A landscape with many peaks, sampled at points; each row gives a point and its height.
A climber steps from a point to the highest of its 2 nearest points, and stops where none of them is higher. Distance is the straight distance between rows; heights are no part of it.
(441) height 5.99: [138 105 128 135  83 139 138 156 143 116  74 109 179 113 104 156 199  93
 134 163 171]
(810) height 4.68: [127  88 106 144  83 152 121 161 124 123 102 150 145 109 117 120 177 126
 195 123 166]
(946) height 5.09: [108 139  74 103 106 140  93 141 125 123 107  78 160 138 114 130 149 174
  56 118 149]
(964) height 5.36: [115 137  98 133 143 124 142 118 115 119 135 147 148 129 141 108 139 125
 206 120 151]
(76) height 1.61: [136 150 137 177 152 163 108 160 143 164 124 168  98 131 153 119 123 134
  35 141 111]
(183) height 7.19: [119 160  80  67  98 130 135  91 148  77 178 103 144 151 108 120  98 145
 158 103  54]
(629) height 6.46: [171 168 128 184 169 114 115 131 129  97 182 119 115 100 136 143 164 109
 143  67 138]
(470) height 7.14: [116 130 107 107 154 128 134 123 120 117 185 116 127 147 115  94 109 136
 152 108 118]
(664) height 2.59: [146 156 122 115 162  56 139  73  93  94 158 181  84 123 126 175  76 167
 161  39 123]
(874) height 6.83: [129 144 120  65 128 109 161 133 146  90 126 129 142 159 126 104 110 132
 157 152  36]
(236) height 4.42: [137 103 186 162 147  75 122 114  97 158 140 108 127 130 121 135 117  64
 135 159 174]
(651) height 2.08: [160 164 139 127 175  62 137  99  93  69 187 152  76  97 145 177 129 119
 177  73 154]
(171) height 8.14: [137 174 139  79 124 103 131 108 100 120 183 106 103 107 168 116  96 127
 190 143  79]
(711) height 7.13: [117 159 147  71 110 136 143 175 130  97 153 122 110 143  98 125 136 176
  62 130  61]
(825) height 5.22: [ 95  52 144 133  94 134 146  91 135 161 113 146 134 135 121 136  92  56
 167 151 179]
(758) height 7.61: [139  71 101 142  93 189 113 162 141 128  96 158 115 134 123 106 141 163
 128 111 118]
(269) height 7.20: [130 157 134 110 163 158 127 120 127 175 145 147 110 136 167 110  80 140
  90 165 110]
(1033) height 8.40: [143 102  96 138 119 134 157 159 135  61 112 170 127 163 115 113 150 131
 179  95 113]
(1020) height 7.09: [124 124 129  70 122 108 155 127 131 103 138 105 145 160 130 108 110  98
 159 168 100]
(1029) height 6.65: [119 122  98  80 131 123 175 146 154  79 103 156 154 165 106 114 108 150
 135 109  54]
(1104) height 5.31: [126 141 107 112 115 145 122 138 138 153 137  89 173 133 132 116 158 129
 120 152 154]
(841) height 5.81: [119 153 110 104 145 108 125 150 121  72 186 109 138 126 126 124 193 106
 178 101 150]
(39) height 3.19: [139 167 164 165 171 102 110 100 101 175 152 114 134  92 146 127 124 144
 134 108 154]
(164) height 5.03: [154 133 134 173 163 161  90 116 112 128 183 142  88 121 135 123  88 158
 117  68 148]
(648) height 8.25: [ 95 103 123  78 115 113 148 108 127 118 182 101 127 177  93  67 105 117
 117 136  67]
(177) height 6.87: [ 92 142 144  85 140 141 161 163 135 120 132 168 112 162 118 110 110 159
  76 148  59]
(958) height 1.40: [145  94 136 179 144 162 127 133 123 176 102 173  78 148 154 126 104 114
  56 149 134]
(1084) height 4.99: [ 82 106  84 111  90 151 106 132 134 137  94  98 165 150  92 105 148 167
 109 110 150]
(847) height 7.69: [ 59 160 129  88 117 159 124 145 151 159 125 113 158 139 117 127 154 165
  87 163 127]
(787) height 5.59: [149 143 136 130 122 134 161 181 138 117  71 120 142 140 124 142 166 139
  58 152 105]
(229) height 2.29: [133 156 111 143 180  62 139  88  84  83 164 187 108 108 128 166 117 139
 201  50 143]
(1067) height 6.49: [118  95  96 109 108 121 168 150 140  67  75 148 141 169  86 111 126 149
  96  91  87]
(997) height 3.82: [155 128 174 145 164  65 125 120  88 128 151 131 104 126 135 133 125 109
 132 130 135]
(726) height 1.16: [149  60 145 178 105 185 108 122 111 198  82 160  77 110 163 120 110 120
  89 137 153]
(491) height 6.62: [183 108 115 168 115 159 137 123 149 152  86 121 133 130 167 132 148  88
 101 157 176]
(776) height 5.62: [117 127  91  94 120 119 121 136 128  79 145 120 163 156 123 113 154  98
 187 119 157]
(152) height 6.04: [ 88  97 119 122  72 140 134 137 141 126  44 100 184 115  93 181 171 127
 113 149 185]
(410) height 6.17: [ 87 139 205 113 162  99 169 146 114 146 134 140 105 121 111 125 112 124
 168 163 100]
(1074) height 7.36: [ 94 153  76  47  92 138 135  86 141  96 154 108 144 150 112  99  77 164
 107 123  30]
(1025) height 7.08: [137  68 164 177  71 171 116  95 152 180  85 128 109  67 165 187 127  70
 141 140 158]
(1002) height 8.01: [131  58 105 144  85 145 144 160 125  99  96 177 116 138 118  92 148 144
 173  94 100]
(267) height 5.58: [100  89 120 125 126 121 130  65 125 168 114 161 150 136 132 125  67  88
 161 143 162]
(708) height 7.75: [137 180 130 107 161 168 126 151 141 145 153 156 114 137 162 120 124 165
  80 163  69]
(539) height 6.86: [153  81 137 172  93 167 128  82 145 177  80 133 110 112 165 157 123  67
 103 157 185]
(199) height 6.07: [136 120 149 136 148  96 132  78  99 168 103 170 148 132 144 146  60 120
 158 156 159]
(465) height 6.05: [164 145 131 136 139 153  96 127 132 130 195 101  91 149 136 131 108 118
  42 109 134]
(159) height 8.13: [136 190 130  98 135 152 134 149 138 136 160 101 124 119 143 123 127 175
 121 138  83]
(1043) height 5.74: [138 124 152 118 137 105 159 178 129 112 113 112 127 160 107 126 164 121
 112 167 109]
(162) height 7.91: [120 116 163 192 117 154 125 128 158 168 119 116 153  96 134 137 164  94
 132 145 157]
(621) height 8.00: [ 78 126 152 116 161  75 146  85 101 135 159 139 139 111 110 102  94 108
 206 125 114]
(587) height 5.55: [119 122 131 114 163  87 129 117  99  77 204 105  95 122 117 129 161 112
 177  82 163]
(415) height 7.06: [112 132 140 146 126 156  97 158 141 168 144  94 139 125 115 118 184 128
  19 134 127]
(714) height 6.60: [115 132 134 125 162 137 132  98 124 172 117 160 142 127 147 132  53 134
 133 154 118]
(920) height 7.41: [ 91 123 109 126 118 173 113 166 140 163 124 124 131 141 121 115 152 155
  55 151 134]
(284) height 8.66: [164 156 100 126 128 138 147 166 156  57 119 141 132 144 113 140 156 142
 148  98 121]
(756) height 6.97: [ 83 137 184 117 174  57 148 104  90 161 152 146 101 114 112 122  94 147
 177 135 100]
(602) height 8.18: [134 150 152 182 150 133 140 145 142 140 126 125 137  98 124 125 175 137
 154 137 141]
(126) height 6.77: [167 155 113 145 134 134 120 134 168  58 177 124 111 119 112 160 178 118
 149  66 159]
(87) height 3.37: [158 160 153 134 183  88 128 139 105 105 180 128  83 118 136 144 112 133
 150 116 109]
(703) height 7.46: [139  88 171 184  98 150  95 118 134 174 101 146 137  68 140 155 159  78
 171 130 170]
(704) height 1.90: [149 152 150 200 169 143  91 136 115 163 127 164  96 114 151 139 101 143
  83 113 112]
(938) height 6.18: [ 95  96 108 137  86 123 118 176 121 112  27 116 131 119  90 156 151 170
  49 130 139]
(895) height 8.85: [167 175 100 155 142 143 132 148 143  92 121 113 155 116 138 131 201 148
 144 105 124]
(343) height 2.32: [160 120 152 221 132 144  88 112 107 178 114 137 114  82 144 132 127 131
  87  89 140]
(908) height 7.42: [ 84 137 135  58 103  90 144 152 115 104  63  82 141 145 107 151 124 151
  72 173  98]
(175) height 5.08: [132 112 103 135 120 120 105  94 117 134 117 170 160 125 169 118 118  86
 201 141 166]
(133) height 8.84: [ 92 141 131  79 137 101 142  98 110 139 175 113 136 119 134  83  85 115
 194 135  80]
(1107) height 7.57: [ 70 141 131  42  87 116 137 129 130 136 111  92 140 143 112 121 120 151
  90 170  73]
(586) height 7.80: [ 82 109  99  55  94 118 142  95 143 136 122 100 153 169  91  98 105 133
 100 147  71]
(1046) height 4.84: [ 86  82 117 118  73 157 124 145 131 137  95 128 158 126  90  98 167 152
 170 114 154]
(214) height 6.56: [145 132 131 166 138 147  97 132 123 151 157  92 116 137 130 109 150 117
  69 115 136]
(386) height 7.03: [130 146  79  68 112 128 135 125 152  58 174 107 142 158  99 119 123 146
 143  78 120]
(752) height 6.32: [ 98  91 106 109  99 125 137 164 119 100  68 121 134 171  83 123 130 158
  66 118 133]
(193) height 7.34: [130 159 142  86 126 129 150 137 153 138 125  99 150 129 146 126 129 122
 155 193  99]
(294) height 5.47: [124 133  86 116  98 136 116 130 143 118 102 121 184 138 133 122 163 101
 170 149 178]
(381) height 5.13: [202 120 132 171 155 119 123 133 117 118 132 139 101 144 150 131 100 109
 106 122 134]
(971) height 6.52: [ 96 133 160 100 149 129 174 167 147 136 120 144 130 142 105  98 112 145
 143 161  83]
(512) height 7.12: [119 100 111 148 132 154 126 135 127 131 135 147 118 148 129  91 123 147
 139 100 134]
(511) height 5.18: [148 166  94 131 112 140 106 152 159 114 118  66 155 140 126 131 164 132
  75 125 152]
(207) height 4.72: [168 124 103 153 143 149 116 103 131 146  99 151 151 139 182 121  91  95
 155 159 171]
(137) height 6.91: [157 148  98  97 116 145 115 128 162  45 176 109 135 139  81 152 144 147
 137  71 161]
(317) height 0.92: [150  46 165 159  92 151 106 107 127 189  62 168  74  78 147 142  97 115
 143 144 158]
(643) height 3.65: [153 189 123 161 174  78 107  86 104 141 154 133 120  85 150 158 107 172
 148  94 135]
(1088) height 5.60: [134 164 130 124 151 158  96 124 124 128 207 116  90 136 120 123  98 162
  93  94 130]
(572) height 6.08: [137 174 133 141 166 104 118 129 121 113 194  96 129  91 136 133 185 116
 154 113 139]
(1096) height 2.97: [143 150 133 129 171 109 141 109 109  81 170 157  83 134 124 147  70 152
 160  73 101]
(812) height 6.06: [168 146 131 172 141 113 117 139 130 114 115 111 152 117 145 131 165  67
 146 145 169]
(505) height 7.64: [153 178 156 105 145 105 144 122 120 124 147 103 122  98 172 132 114 104
 182 186 101]
(707) height 0.54: [105  39 159 142  87 160 115 126 143 165  84 177 121  75 124 133 116 115
 204 134 129]
(1101) height 7.56: [ 86 129  76  47  76 125 128 103 138 106 127 106 134 172 106 122  82 150
  50 130  62]
(237) height 6.11: [ 93 106 110 134  80 152 127 137 148 144  21 110 142 117 118 176 153 144
  54 157 170]
(863) height 5.90: [131 127 146 122 109 101 159 149 153 122  82  99 160 147 117 149 164  99
 113 184 153]
(157) height 5.63: [173 110 121 194 140 121 111 132 103 140 123 133 113 112 151 123 139 101
 136 121 169]
(884) height 4.88: [117  67 174 168 120 119 122  97 123 177 120 125 127 132 129 149 121  74
 132 152 191]
(311) height 2.73: [132 144 172 205 146 107  92 103 125 201 134 107 134  93 136 125 135 116
  98 122 162]
(966) height 7.67: [ 78 111 136 106 142 132 138 128 129 136 169 136 119 138  90  78 111 144
 122 113  83]
(306) height 4.25: [156 164 147 164 182 113 107 101  97 118 168 157  82 100 130 163  90 178
 138  53 153]
(552) height 7.29: [100 140 140  49  96 105 134 176 114  85 106  99 105 137 103 149 109 169
  50 136  68]
(706) height 7.89: [108 173 111  71 105 143 100 139 137 145 143  82 145 131 131 130 131 181
  94 155 109]
(959) height 8.59: [157 153 113 175 148 129 141 161 132 101 120 144 131  97 137 125 205 114
 190 109 137]
(208) height 0.71: [137  40 136 150 106 164 120 112 125 165  83 191 113 112 162 132  92 122
 175 142 147]
(192) height 6.36: [183 121 136 141 130 115 139 126 139 135 110 105 142 152 158 131 150  55
 105 170 147]
(751) height 4.44: [153 134 138 171 148 125 120  83 128 175 108 116 140 110 166 140  95  99
 119 166 171]

Where does a climber stop that starts at each point below?
(1043) | (133)
(629) | (586)
(343) | (159)
(229) | (159)
(971) | (586)
(465) | (159)
(787) | (133)
(825) | (159)
(157) | (895)
(1067) | (133)
